Each row is a point on a landscape with many valleys, with its height.
A ball rolls from a point to whichever of its 2 nearest points has the largest drop for the distance, and stops where none of them is lower. Distance is the straight distance between rows; heights are no part of it.
bovig height 4.41: [  4  -6  -8  -3 -12  17  12   3   4  -7   6  17   6  -2  -4   1   1   2
   1   3  11 -14 -23 -11   4   3]
Lusol height 6.56: [ -2   6  12   1  -8  -2   2  -5  -7   4   6   8   0 -14   0  -2  -5  13
   2  -1   1  -2  -9 -10   8  -1]
sog height 2.25: [ -4   2  -1 -11  -3  -8  -2   5 -20  13  -9 -11 -10   6  -2  -4   7   6
  -8   3  -6  22   0   0  -3  -8]
pavar height 7.76: [ 11  -9  -4 -10 -16   3 -12   9   8 -14  16 -11 -11   6  10   0  17  -1
  10  11  -8 -11   3   5   0  -4]
varag height 6.36: [ -3   5  11   0   1  -2   6  -1  -7   3  -8  14   8 -11  -4  -1  -7   5
  -4  -5   6   1 -11  -4   9   2]
rusa height 7.69: [  2   8  -5   1  14   1   5  -2   1  -7  -3  -1  18 -12  -5   5 -12  -9
  -1  -8   5  -1   4  10 -10   5]
fenab height 3.69: [  0   4  -2  -5  -4  -2  10  -4  -3  10  -2  -3   6   3   4  -9   5   1
   4  11  -1  22   9   1   0 -11]
povir height 6.31: [-13  -3  19  -5  -8 -12 -16   4 -12   2   5 -11 -13   3  -2   2  -1  16
  -5  -7 -15  -7  -2  -1  -1   4]
bik height 2.49: [ -9  12  12   1 -14 -16   3 -10  -9  12   7  -5  -5   0   1 -10   6  22
   7   7  -9  17   5   2   3  -8]
fofa height 4.51: [  7  12  -4  -3  14  -9 -15  -4   0  -1   9  -8  -7  -4  -7  -6   6   8
   1 -10  -2  11   8  -4  -4  -7]
gunod height 6.62: [-13   1  16  -2  -9  -3  -2   1  -7   9  -1  -4  -6   3   2   2  -6  12
  -4  -2  -9  -8  -6  -1   1   4]
nake height 7.03: [ -3   0  19  15  -9   0  -1  -4   6   2   8  21  -5  -9   4   3   0  13
   5   4   0 -19   1  -4   5  -3]
vur height 8.40: [ 14 -12  -4   8   3  -7  -5   4  11  -1  -2  -9 -19   6   4 -15   5 -20
   2   5  10   1  13   0  -1   3]
gep height 4.87: [ -4  -5  -6   4  -5  18   5   1  -9   9  -4  16  -5   3  -8   5  -5   5
 -11  -2   6 -14 -27 -13   9  10]
kezi height 2.94: [-12   7  14   8  -8  -9   3  -7  -8  19  -5  -1 -11   2   5 -11   2  17
   1  12   1  13   4  -1   5  -7]
nani height 7.48: [ -8  -7  18   5   4   3  -3   4   2  -1  -3   5   0   1  -1   8  -9  -4
   0   0   0 -16  -3   4  -2   8]
Lofi height 3.89: [ -8 -16  29   7   4   1 -12  -5  10  -3  21  -1  -2  -1   3  -2  -4 -15
   7   3 -12 -12   9   6   0  -1]
Gub height 7.84: [ -9  -6  23  -4  -6  -5   0   5  -1   4  -3 -12  10   9  -3   3  -6 -12
   5   5 -15  -2   6  16  -8  -3]
Silur height 3.33: [  2   2   4   3 -20   1   7 -10   2   6  19   3   0  -2  13  -1   9  14
   3  16  -4  -2   6  -4   5 -12]
Nik height 3.41: [  6   4  -8 -16  -8  -6 -11  -6  -9  -9  13  -9 -10   0   2  -9  10  23
  -2  -2  -4  19   9 -12   3  -9]
Bor height 6.89: [  1   3  15   1 -12  -3  -3  -3   6   0  15   9   2 -12   6   1   6  15
  10   6   0 -10   2  -1   5  -6]
tovu height 7.94: [ 10 -14   1  -5  -9   3 -10  10   8  -5  13 -14 -13  12   7  -6  19 -14
   4   9   1  -9   3   4  -3  -4]
dofo height 4.37: [  2   3  15 -10 -15  -7  -6   6   1   3   3  -9   9   2   6  -1  12  -1
  11  11  -8   1   8  15  -6 -12]
givi height 4.74: [  7 -13 -24  11   7   8   8   0   7 -15 -13  -2  -5   6   0   3 -13 -25
  -8   2  15 -12  -4   9   1  17]
koz height 6.67: [  2 -21   7   2   4   2  -4  11  18 -12   3   1  -7   3  -7 -11   4 -21
  13   7  11 -19  -4   2  -2  12]
zef height 5.51: [  5  14 -14   1  19 -10   6  -5  10  -7   1  -9   0   1  -3  -4   5  -2
   7   1   3  21  27   1  -2   1]
livuk height 4.93: [-12   7  21   3  -5  -7   8  -4  -6  15 -10   3  11   4  -6  -6 -11   7
   1   4  -7  -7   0   8  -3   2]
Pemug height 4.91: [ -7  -4  15  -2   4 -13 -23   7 -10   0   0 -15 -14   2  -4  -3   1   1
  -5  -8  -9   7   5   2  -7  -4]
kif height 5.25: [-11  13  14  11   1 -16  -2  -1 -13  17 -15  -2  -7  -3  -4 -11  -2   8
  -1   1   0  11  -5   6  -1   1]
lepo height 7.50: [  2   1   7 -13 -14   0 -12   5   3 -16  21  -6   4  -2  10  12   6  12
   8  -4 -17  -9   0   0   1 -12]
sot height 7.86: [ -6   0   5  -4  10   1   1   5  -2  -3 -11  -2  17  -6  -5  11 -13 -11
  -4  -9  -1  -7  -3   6  -9   4]
Lesu height 7.39: [  7   1  -9  13   1  -3  15  -4   5  -4 -21  22  12 -11  -5 -10  -8  -9
   0  -1  20   1  -3  -1   7  12]
deda height 3.01: [ 12   0  -7 -17   3   0 -19   6   0 -13   6 -15  -2   7  -1   0   6  -5
   1  -9  -4   1   6   2  -4  -7]
Vobup height 7.31: [ -7   4  12  15  -1  -6  -4   1  -2  10  -8  15 -12  -6   1   0  -3  11
  -6  -8   4  -5  -4   0   3   6]
Mobu height 3.93: [ -8  -1   5   0 -13   4   6  -2   1  15   6  -3   2   6   7   8  -1   5
  -2   4 -12  -6   0   6  -1 -10]
ved height 7.35: [ 11   1   7 -18  -5   5 -15   7  10 -21  17  -8  10  -3   4  10   5   3
  10  -5  -8 -12   5   5   2  -7]
Fip height 4.00: [ 1  6  3 -1  1 -4 11 -6 -3  8 -7  0 19  0 -2 -6  1 -2  4 11 -1 15  9 10
 -5 -7]
tuki height 7.47: [-10   6  12  15   7  -6 -11  -4  -6   7   1   5 -12  -4  -1   5  -8   9
  -3  -8  -5  -1   0   1   1  -1]
Dezet height 4.85: [-10   7  -1   9   9   5  18 -16  -2   6  -3  12  23 -13 -12   7 -22   5
  -2  -5  -1   5  -3   1   1  -1]
Lan height 3.50: [ -1  10   6  -2  -5 -13 -13  -2  -8   2   5   1  -7 -15   3  -7   6  20
   6  -5  -1   5   1  -6   0  -4]
Telet height 2.96: [  5  10  11 -14  -1 -11 -22   6   1 -13   4  -9   1  -9  -1  -9   9   5
  11  -6  -1   2  11   3  -3  -4]
nulu height 7.75: [  1  -2  16 -12   0   1  -2  14   4 -14  -6  11   8 -11  -3   5   6  -5
   6   1   5 -22 -10  -6  -1  12]
mab height 4.16: [  9  -7 -23   2   8  -1   7   5   8 -12 -13  -9   0  -5  -3  -1 -10 -23
  -5  -3   9  -3   4  10  -4  16]
perog height 6.63: [  7 -11 -10 -12  -4   0  -3   9  -2   5 -10 -15  -2  10   4   2  10 -16
  -3   9   0   3   1   3  -7  -4]
badup height 4.62: [ -5  -8  -5  -7  -7  17  11   0  -2  -2   0  20   7   3  -8   8  -6   4
  -6  -2   5 -16 -28 -11  10   7]
lat height 4.20: [ 11 -11 -16   0  -1  17   2   9   9 -10   6   0 -13  11  -1   0  13  -9
   3   7   6 -15 -20  -1  -2   7]
Bot height 8.59: [ 14 -11   4   7   8 -10 -14   4  11  -7   7 -15 -16   6   6 -17  10 -15
   9   3   3   3  21   1   2  -1]
Tesa height 5.02: [ -3   5 -15  12  10   3  19 -17   2   0  -2  15  21  -8  -7   7 -18   1
  -2   0   8   9   6   2   3   3]
pil height 4.77: [ -1   0  16 -16 -18  -1   2   7   7  -5   2  -7  18   1   6   5   6  -2
  16   6  -7  -6   0  12  -3 -12]
vokem height 5.57: [ 11   5  -7 -21   4   3  -4   5  -6 -11  -6  -1  11  -9  -4  -2   1  -1
   0  -9   6   5  -8  -6   2  -1]
Kavob height 0.66: [ -5  -1  -9  -5  -9  -3  -2   1 -15  17  -2 -12 -16  11   4   1   8   8
 -14   0  -9  14  -5  -8   0  -5]
div height 3.56: [ -6  14   0   1  13 -10  -2 -10 -13   8  -3   6  -6  -7 -13  -7  -5  10
  -4  -7   2  21 -11  -8   4   2]
lod height 5.83: [ -3  -1   6 -24 -12   1  -4   6  -9 -15   7  -1  10  -1  -1   7   1   9
   1  -7  -8 -12 -17 -13   7   5]
Tep height 7.27: [  0  -1  -3 -18 -21   6  -5   8  -6 -10  12  -6  -7   2   1   5  10   7
   1   5 -10 -11 -15  -9   0  -3]
gedor height 5.19: [  0  -4 -11   9   5   5  20  -9   5  -1  -8  20  24  -5  -3  -2 -19  -4
  -2   1   9  -5  -2   3   2   2]
feg height 6.37: [  6   3 -22  11  14 -10   7  -4   5  -2 -14  -6  -6  -1  -5  -1  -6  -7
  -6  -4  11  13  13   0   1  13]
ras height 2.69: [  0   6 -20   2   9  -5  16  -6  -2  -7 -11 -13  16   2  -4   3  -6 -12
  -6   4   4  20  11   5  -9   6]
vided height 4.68: [  3   6 -17  -4   6   9   1  -9  -2   6  12  -7  -1   4   3  12  -3   6
  -9 -11  -6   9   1  -7  -1  -9]
misuf height 4.05: [ 15   5 -13 -10  -4   3   1   1   4  -1   6  -5  -3   7  10  -2  13   1
   2   3  -1  15  16  -5   0 -10]
Sitel height 7.85: [-14   5   9   7  15  -1  -7   0  -9   8   0  -5  -4   2 -10  14 -13  -2
 -10 -17 -12   0  -4   4  -5   1]
Lagi height 5.74: [ -3   9  -5  -7  -2   3  -2  -9  -5   7  12 -10   3   5  -2   6   7   8
  -4   3 -14  15  10   0  -2 -14]
farov height 5.95: [ 10   7 -13   4  13  -4 -12  -2   2  -3  -3   4  -5 -10  -6  -6   1   3
  -1 -15   8  10   4  -9   4   6]
mosa height 6.85: [-15   1  26   0  -7  -7  -2   5  -9   0  -5   0  -8  -1   1   3   0  11
  -4  -4  -5 -16 -11  -8   1  15]
mibit height 2.44: [ 17  -4 -17  -6  -3   2   6   5   8  -1  -4   0 -10   7  12 -10  17  -6
   4  11  12   1  -7  -9   3   3]
gom height 3.37: [ -6   5   1   7  -2  -4   5  -7  -5  13  -1   2 -10   1   4  -2   3  15
  -3   3   0  12   8  -5   1  -8]
Bipur height 4.67: [ -1  10  -8  16  13  -5   4 -14   6   9   2  10  -1  -9   1   4  -2  11
   1  -3   5   9   7  -2   4   0]
nagon height 7.01: [ 18   7 -25 -17   1   2  11   4   1 -12  -8 -13  13  -5   0 -10   4 -11
   0  -1  10  11   3  -5   3   5]
bolaf height 5.60: [  3   9 -10  10   3   1  11 -11  11   5  13  -4   1   4  10   4   8   8
   5   9  -4  18  24  -3  -1 -12]
vesa height 6.61: [  3   1 -11  18  14 -10   2  -1   0  -6 -18  -1  -3  -7  -4  -3 -12 -14
  -7  -6  13   8   4  10   1  16]
Sen height 5.94: [ 14   2  -6 -13  -4   1  -6   9   4 -10  -2  -6   9  -5   1  -4   9  -4
   6  -3   2  -1  -1  -1  -1   0]
Puvet height 4.38: [-8 -3 19  8 -7 -9 -4  1 -1 12 -9  1 -8  3  2 -8  3 -1  2  7  0 -3  2  7
 -5 -3]
Falu height 4.55: [ -4   1  15  -1  -5  -4   8   3   1   6 -11   0  19  -3  -1  -4  -3  -7
  10   9   1  -1   6  13  -8  -4]
vem height 7.28: [ 11   8 -20 -12  10  -7   5   2  -4 -11 -10 -13  16  -8  -7  -5   1  -6
  -1  -4   7  19   4   1  -3   2]
bis height 1.51: [ 13   8  -2 -21   2  -9 -19   3   7 -18   3 -14   0  -2  -7  -6   8   1
   9  -8  -3  10  16   1  -7 -10]
nat height 3.60: [  7  -6 -20   0   3  15  -3   5   3  -5  -1   0 -11  10   1   4   2 -11
  -8  -3   5 -12 -19  -2  -2  11]
bive height 7.59: [ 10  -3  -8  -8  -8   5 -12  10   7  -9  11  -3 -10   3   7   0  13   2
   8   5   3 -12 -12  -3  -1  -2]
Sipi height 5.17: [  4   7  -2 -14  -3   0  -4   5 -13  -5   1   0   3  -9  -1   0  -3   9
  -2 -12   1   2 -13 -12   3   2]
kan height 5.82: [ -3   9   1   6   2  -1   1  -9   7   9  10  -8   3   6   2   6   8   9
   4   4 -13  15  18   4  -6 -16]
beli height 6.71: [ -3  -7   3 -13 -11   4   0  12  -8   7 -11 -14   2  10   0   7   5 -11
  -2   7  -7  -2  -4   9  -6  -6]
fovap height 4.36: [  0  -1 -19   5   5  14  12 -13  -2  11  11   1   2   6   5  13  -4   3
 -14  -1  -6  12   1  -5   2  -6]
suk height 2.23: [ 11  -4 -19   6   0  12   3  -6   6   1   1  11 -16   4   9   1   8  -2
  -9   1  13  -6 -13 -10   8   6]
kerin height 5.14: [ -1   7 -15  14   9   6  13 -13   9   7  10   8  -7   2   7  -1   0  11
  -5   4   7  23  18 -16   6  -4]
Suluf height 5.39: [  4   7  -9   3  -2   6  11 -12   6   6  15   0  -2   5  11  -4   6  12
  -1  11   4  22  18 -13   7 -10]
seta height 3.94: [  9  10 -10 -12   5  -6 -15  -5  -5 -10   5  -7 -10  -3  -3 -12  13  15
   1  -8   1  12   9 -12  -1 -10]
kifo height 7.49: [  4  -7 -11  12  -2   5  14   2   5  -1 -16  28   8  -4  -4  -4  -5  -7
  -7  -1  20  -8 -16  -1   8  12]
keler height 3.43: [  6  -3 -21   4  12  -4  13  -2   2  -8 -13  -9   6  -1   2   4 -10 -21
  -7  -1   3  11   8   8  -8  11]
daki height 4.35: [ -6  14   6  18   5  -9  -3 -13  -1  11   3  17  -9 -11  -3  -1   2  20
   0  -2   3  10   1  -3   6  -3]
Pavat height 4.73: [ -6   3   3  -7  -3   4  -3   6 -14   5  -5   5  -5  -5  -2   2  -2   7
  -7 -10   0  -7 -18  -9   5   4]
murup height 3.74: [  5   4  12  -7  -1  -9 -11   2   0  -4   5 -10   0  -1   0  -4  10   3
   9  -1  -7   5  12   7  -3 -11]
Fumuv height 4.17: [ -6  12   6   1  14  -7   8  -2 -15   9  -6   7   8  -7 -15  -5 -16  10
  -1  -4   4  17 -12  -1   4   3]
nul height 6.00: [ 10   6 -21   2  16 -13   9  -2   6 -10  -6 -15  -6   0  -2  -7  -3 -10
  -4   0   5  16  25   0  -5   9]
Folar height 4.07: [  6  -6 -10  -5  -7  14   6   5  13  -7   3  11  -1   1  -1  -2  12  -4
   5  12  10 -22 -20  -2   0   5]
Vetiz height 5.47: [ -4  -2  15  -6  -8 -18 -21   8 -12  -1   3 -13 -18   1   3 -10  11   8
   2  -6  -9   7   5   0  -4  -4]
dab height 5.48: [ -6  -3  -2  18  10   1   3  -3  -1   2 -17  10   5  -3  -2   8 -16 -10
  -6  -9   2  -8  -6   7   3   9]
dup height 4.06: [  0   0 -15  12   2  12  10 -11  -1   6   5  13   2   4   5   8  -7   6
 -11  -5  -1  -2  -6  -6   3  -4]
dabek height 2.97: [  6  -2 -16   3   3   6  -8   2   1   0   0   3 -14   4   6   4   5  -2
 -10  -8   4  -8 -12  -9   0   6]
tez height 2.04: [ -5  -1  -7  -6 -18   0  -5   0 -12   9  11 -13 -10   8   8   0   5  14
  -9   2 -12   4  -6 -11   2  -8]
Detom height 7.52: [  0 -12  21  -9   0   3  -6  17  11 -16  -2   4  -2  -5  -2  -1  10  -7
   8   9   6 -22 -11  -3   2  12]
gulob height 7.44: [ 11  -2  -6 -14 -15   4  -7   9  -4 -10   9  -2  -6   0   6  -3  15   7
   0  -2   1  -5 -12 -12   3  -1]
pipul height 4.52: [ 7  4 -6  1  1  0  1 -3  6  2  6 -6  2 -2  6  1  6 -1  1  2  0  5  8  3
 -1 -8]
Ziku height 5.09: [  8   3 -23 -10  10  12   0  -7  -9  -1  14  -4  -5   0   2   5   0  12
 -14 -11   0  17  -1 -18   6  -7]
kegi height 4.92: [  4   8 -13  20  12   8   8 -21   9   6  11  10  -1  -5   6   7  -3  14
  -2   0   5  11  12 -10   8  -3]
Vuze height 4.84: [ -7   2  17   1 -11 -13  -3   4 -12  15 -19   0  -9  -3   2 -10   4   4
   0   2   3   3  -5   0  -3  -2]
ros height 2.78: [  0   0  -4 -10 -16  -8 -11  -1 -15   1  11 -14 -14   4   4  -3  11  21
  -4   0 -14  14   0 -11   1  -9]
veb height 5.11: [-14  -9  -2   6  -4  12   1   0  -5   7 -10  14  -9  10  -3   4  -8  -6
 -12  -4   6 -18 -21  -2   5   7]
zek height 3.72: [ -1   1 -20  12   9   5  15  -9   7   0  -5  -2   6   9   7   3  -2  -8
  -6   5   2  15  18   5  -2   1]
dutuz height 5.37: [-18 -17  13   8   0  11  -2   7  -3   4 -12  11  -8  15  -6   6  -6  -8
  -9   0   2 -27 -15  -1   5  12]
gire height 7.32: [-14 -12  24  10  -1   2  -3   3   7  -5   4  12  -7   2   0   5  -5  -2
   0   4  -3 -25  -2  -2   3   7]
liba height 6.66: [ 20   6 -19 -15   9  -2   1   6   1 -10 -11 -10   0  -2   0 -20   7  -5
   3  -5   9  14   3 -13   3   2]
Ruz height 3.63: [  1  -3  -5   8   3   7  -6  -1  -2   2  -6  14 -14  -4   0   6  -4   3
  -9 -11   8  -7 -16  -8   7  13]
nava height 7.20: [  9   3  -1 -13  -7  13  -2   3   8 -14  15  -5  16  -2   3  11   3   1
  11   3  -7 -12  -3   1   1  -8]
firin height 6.34: [ -6 -22   6  11   2   6  -4   6  12 -11   0  12  -7   5 -10  -7  -1 -23
   4   4  10 -17  -7   5   3  14]
Vuta height 3.10: [ -1   2  -6 -12  -5  -2   6  -3 -17  11   0  -9  -1   7  -3  -6   6   8
  -3   6  -2  27   3  -7   3 -12]
Fiza height 6.90: [ -3  -1  10  -8 -13   5   1   6  -1  -3   8   4   6  -4   5   6   3   8
   4   2  -4 -15 -10  -3   1  -1]
Fir height 6.82: [ -2  -4  -5  15  12  -8   2  -3   1 -12 -20   5  10  -7  -6  -7 -17 -19
  -4   0  16  -1   7  20  -4  17]
kozib height 5.71: [-21 -22  15  11   9   4  -8   5   1   0   2  13 -12  10  -7   5 -11 -15
  -8  -4   0 -18  -7  -2   5  15]
komu height 3.80: [ -1   4  -6   7  -1   5   8 -10   0   9   7  11  -3  -3   5   1  -5  12
  -6   2   4   5  -4  -7   7  -9]
Mev height 1.46: [ 12  -3 -13  -2  -6  10   7   2   8  -1   3   9  -5   1  10  -4   9  -1
   1   4  10  -3  -8 -10   6   4]
ritun height 2.66: [  9  -1 -20  17  -1  11  12  -7  13   5   1  11  -3   8  10  -1   1  -4
  -2   8   8  -3   4  -7   6  -1]
vut height 8.18: [  7 -15   5   0  -3  -4  -6  10   9   1   3  -8 -10   7   6 -15   9 -19
   6  12   3  -2   7   8  -2  -2]
notep height 4.22: [ -4  -2  -1   1  -4   2  -3   4 -10  10  -7   6 -18  -4   3   1   2   8
  -9  -9   5  -7 -22 -13   7  10]
lete height 5.52: [ -6   2  12 -23 -20   0  -3   8  -5 -19   8  -5  10  -4   5  11   6   7
  10   4 -13 -15  -5  -4   9   4]
Kilez height 6.30: [ 12  -4  -5 -14  -4   3  -1  11   1  -5   0 -11  -2   4   4  -1  11 -11
   5   7   1  -2   1   5  -4  -4]
meguv height 7.51: [  3   9 -14  -7  16  -5   4  -2  -4  -8  -5  -4  16 -11 -10   4  -7  -7
   2  -9   1  14   3   9  -6   4]
malef height 2.95: [-12  -8  37  11   5  -5 -12   1   3   1  12  -2  -3  -5  -5  -5  -7  -9
   7   0 -10  -5  11   9  -4  -2]
Dokef height 3.17: [ 11   4 -24  14   5  10  21  -7  14   1   2   2  -2  10  12   1   3  -8
  -4   8   5   5  18  -5   2   1]
tolo height 4.54: [ -8 -15  23   7  -5   5  -6   2  17  -4  17   6   2   3   1   1  -1  -9
  11  12  -6 -22   9   9  -2  -2]
vabud height 5.05: [  3  10  -4   8  15 -11  -8  -3   8  -1   4  -6  -6  -1  -4  -6   7   6
   8  -2  -2  17  22   2  -2  -6]
sur height 5.92: [ -9  -7  13   1 -15 -13 -16   9 -12   9   4 -16 -23  10   5   0   6  10
  -6   1 -12   0   1   1  -4  -1]
ligi height 5.55: [ -6 -11  -6  11   9   8  -9  -1  -1   5  -2  -5  -6   8  -3  11  -7 -12
 -11  -8  -2  -6  -5   5  -4   0]
velub height 5.46: [  3   1 -11 -10   3   9   6  -1  -3   7   7 -12  12   8   0   9   4  -3
  -5   2 -10  14   9   5  -5 -14]
vog height 4.86: [ 14   4  -7  -5   1   6  -2  -1  10  -4  12  -7  10   2   7   8   6  -3
   7   2  -9   3  12   8  -2 -12]
tinad height 3.36: [ 17   0 -13  -6  -2   0  -3   6   5   1  -6  -8  -9   6  12 -12  16  -5
   2   9   5   8  10  -7   1  -1]
fipo height 3.84: [-11 -14  28  14   1  -8  -4   2   2   6   0   4  -5   5   1  -6  -3  -6
   7   8  -4  -5   8  10  -4  -4]
nubi height 5.16: [  7   1  -6 -15  -7   7   7  -3   3  -4   9 -15  22   7   3   9   4  -4
   5   3 -13   8   6  10  -3 -13]
rula height 8.04: [-10   2   4  -5  15   4  -3   3  -8  -3   0  -5  12  -3  -9  16 -11  -5
  -8 -15 -12  -2  -5   5  -9   2]
zefo height 6.04: [ -7 -22  13  11  12   8  -6   3  10  -8  10  10 -10   5  -6  -1  -9 -17
  -3   1  -2 -16  -4   0   4  14]
pana height 7.04: [  3  -5  -9   2   7  -6  11   2   2  -6 -22   3  12  -8  -1 -11 -12 -19
   1   4  15  -2   3  14  -9  12]
Zopog height 6.73: [ -3   5  21  -5 -16  -3  -4  -1  -3  -7   6   6   1 -12   5   1   2  17
   6  -1  -6 -11  -5 -12   5   2]
kap height 2.93: [ -3   5   9  -4 -16  -6   8  -6  -3   8  10  -5   4  -1   7  -2   6  17
   8  13  -7  12   9  -1   1 -14]
vuzi height 5.10: [ -3   1  12  -5   0  -7   4  11  -8   1 -15  -6  15  -3  -5  -5   2 -11
   6   1  -2   3  -3  13  -9   1]
doniz height 3.07: [  8  -5  -8  14  -3   8   8  -2  19   2  -5  16  -1   3   8  -2   7  -2
   4  11  13 -12  -2   0   2   1]
nodun height 4.04: [  6  -4   5  -5   6  -4 -21   8  -4  -4   4  -9 -10   0  -4  -1   3  -8
   0  -7  -1   3   3   1  -5  -3]
Potes height 7.12: [ -9  -1  19   6  -6 -11 -10   9  -8   4 -11   6 -19  -5   0  -2   1   7
   0  -3   1  -8  -6  -1   5   9]
govom height 4.58: [-11   5  13   2  -5  -2   8  -1 -10  14  -7  -5  15  11  -3   1 -10   1
  -1   0 -11   1  -2  11  -8  -5]
noz height 5.18: [  2   1  13 -23 -20  -1  -5  13   7 -16   6  -5  13  -2   5   0  10  -1
  17   6  -8 -11  -7   4   3  -1]
Vip height 3.42: [  3   6 -11   1   9  -8  14  -3   5  -1  -9  -5  21  -3  -4   0  -3  -9
   5   9   0  19  14  10 -11  -5]
bifi height 4.25: [-15  -3   9   5  -7   6  10  -5  -4  16  -5   1   8  14   2   4 -10   6
  -6   3 -12 -12   0  12  -6  -8]
gef height 5.69: [  4   6   5  -7   3 -11  -4   8  -5  -4 -13  -5   5 -11  -1  -8   4  -6
   6  -7   6   6   1   4  -4   1]
pulik height 3.61: [ -1   1  -2   5 -14   5   4  -9   3  11  17  -2   1   7  13  10   5  11
   0  10  -8  -3   9   1   0 -17]
nelit height 5.85: [ -4  -7 -10   0   6   5  -3   1  -7   9  -8 -11  -4  10  -1  12  -8 -11
 -13  -8  -5   5  -3   7  -9  -3]
kir height 5.32: [ -4  -5  -2  12   3   8  11  -7   3   4 -10  21  15  -4  -3   6 -18  -3
  -5  -3   3 -13  -5   0   3   5]
seno height 5.30: [-13  13  21  11   2 -13   3  -1 -10  16 -13  10   2  -4  -9 -14 -10  11
   2   2  -1   1  -4   7   2   7]
Mavu height 6.43: [-13  -7   8 -13  -9   5   5   7 -10  11 -10 -12  11  16  -3   8  -6 -10
  -6  -1 -11  -8  -6  12  -8  -7]
mumum height 6.15: [-12  -8  -4  -3   4   8   5   6  -9  10  -9  -8   7  16  -4  11  -8 -12
 -11  -4 -10  -4  -5  11  -9  -3]
ris height 5.08: [  4 -11 -21  15   8   5   6  -2   6  -1 -11   5  -4   4   3   4  -7 -17
  -9  -2   8  -2   0   6   3   9]
Kebo height 3.57: [ 16  -2  -5   3  -6   9   6   2  21 -11   3   9  -1   2   4  -5  15  -6
  10  17  12 -16  -5  -2   0   3]
Gemel height 5.31: [ -2 -10 -11  12   4   9   0  -1   7   7  -3   9  -3   8   5   7  -6 -11
  -7  -1   2  -9  -4   7  -1  -1]
kul height 7.26: [  8   4  -8  12   8  -9  12   0   6 -12 -19   9  12 -13  -4 -13  -7 -13
   5  -1  15  -4  -1   8   0  15]
fus height 5.68: [  7   9 -16  -3  14  -2  -3  -6  -1  -4   3  10  -4 -12  -8  -4  -5  12
  -2 -11  11  18  -2 -14   9   4]
tigu height 4.61: [ -7  10   5   7  11  -3  12 -11  -5   7   1  13  20 -13 -15   1 -22  12
   2  -3   4  14 -11  -3   2   2]
ril height 5.43: [  9  10 -24  -5  18   9  -4 -11  -2  -3  10   5  -2  -7  -5   3  -6  14
  -3 -17   4  11  -2 -18   7  -1]
gid height 6.29: [ 12   5 -16 -11  12  -3  -7   3  -2  -9 -13  -4  -9  -8  -3 -10   5   0
  -3 -12   9  11   3  -6   0   4]
Buzu height 7.17: [  3 -16  21  -7   4  -3  -7  16   5 -14  -1   0  -5  -2  -5  -6   6 -19
  12   2   8 -15  -5  -2   0  15]
bul height 7.65: [-12   0  20   2   3  -3  -5   4  -3   3  -3  -5   5   2  -3   5 -10  -7
   2  -2  -8  -8   2  10  -7   1]
Puziz height 4.99: [-16 -15  22   0   1  10  -1   2  10  -5  11   5  10  10  -4   7  -9 -10
   8   8 -11 -25   4  11  -2   0]
Vusi height 2.82: [ -5  14   6  -2   3  -9  -7  -3 -10   6  -4   4  -9 -13  -7  -6   3  13
   4  -8   4  14  -4  -4   0   1]
lakot height 4.11: [ -4  -2 -23  13   7  12  18 -10  -1   8   2   3   1  14  10   6  -8  -4
 -10   1   1  16  12  -5   4  -2]
fab height 7.09: [ -7  -1   7 -18 -18   6   3   6  -8   2   5  -9   3   7   1   9   4   8
   1   3 -14 -13 -13  -3  -2  -2]
Liki height 7.16: [ -7  -1  27   7  -2   0   2   0   7  -4   1  19   3  -6  -1   7  -2  11
   4   0  -1 -25  -3  -3   2   6]
mufad height 6.08: [  4   7   9   4   4  -5  -1   0   0   2  -8   5   6 -11  -5   1  -3  -1
   5  -6   2   2  -1   3  -4   0]
donu height 7.06: [  3   2   3 -14  -8  11   6   4   5  -5   8   5  15  -3  -2   6   1   0
  10   5   3 -14  -7   1   1  -5]
ravik height 7.66: [-11  11   3   5  14  -8 -10  -6 -11  10   4  -6  -8   0 -13   7  -9  10
  -5 -12  -9   2  -3   1   0  -3]
Gotin height 3.97: [  0  14  13   9  -1  -8  -8  -8   2   4  12   7  -9 -14  -2  -2   4  21
   5  -8  -2   4   3  -4   2  -5]
zag height 5.65: [ -8  -5  -5  27  11   0  -1 -10  -2  -3 -12  13   5  -2  -6   9 -24 -10
  -7  -6   7  -6   7  17  -2   9]

Call two points neighbours if one is among the 2 nearest of the other. Go from one point of each pair to the other, from neighbour to neighbour, staying as low as possible. Name the highest point that can't be avoided.
Mev / ritun => lat
bik / malef => seno
Kavob / Vusi => beli
bik / ritun => fovap
bik / Vusi => kan
ras / Kavob => Fip

For each start below, name the point where the ball stops.
zag => Vusi
beli => ras
seno => bik
Lusol => ras
perog => Mev
Lagi => Mev
vesa => Kavob
kan => Vusi
kifo => Vusi
Sitel => bis
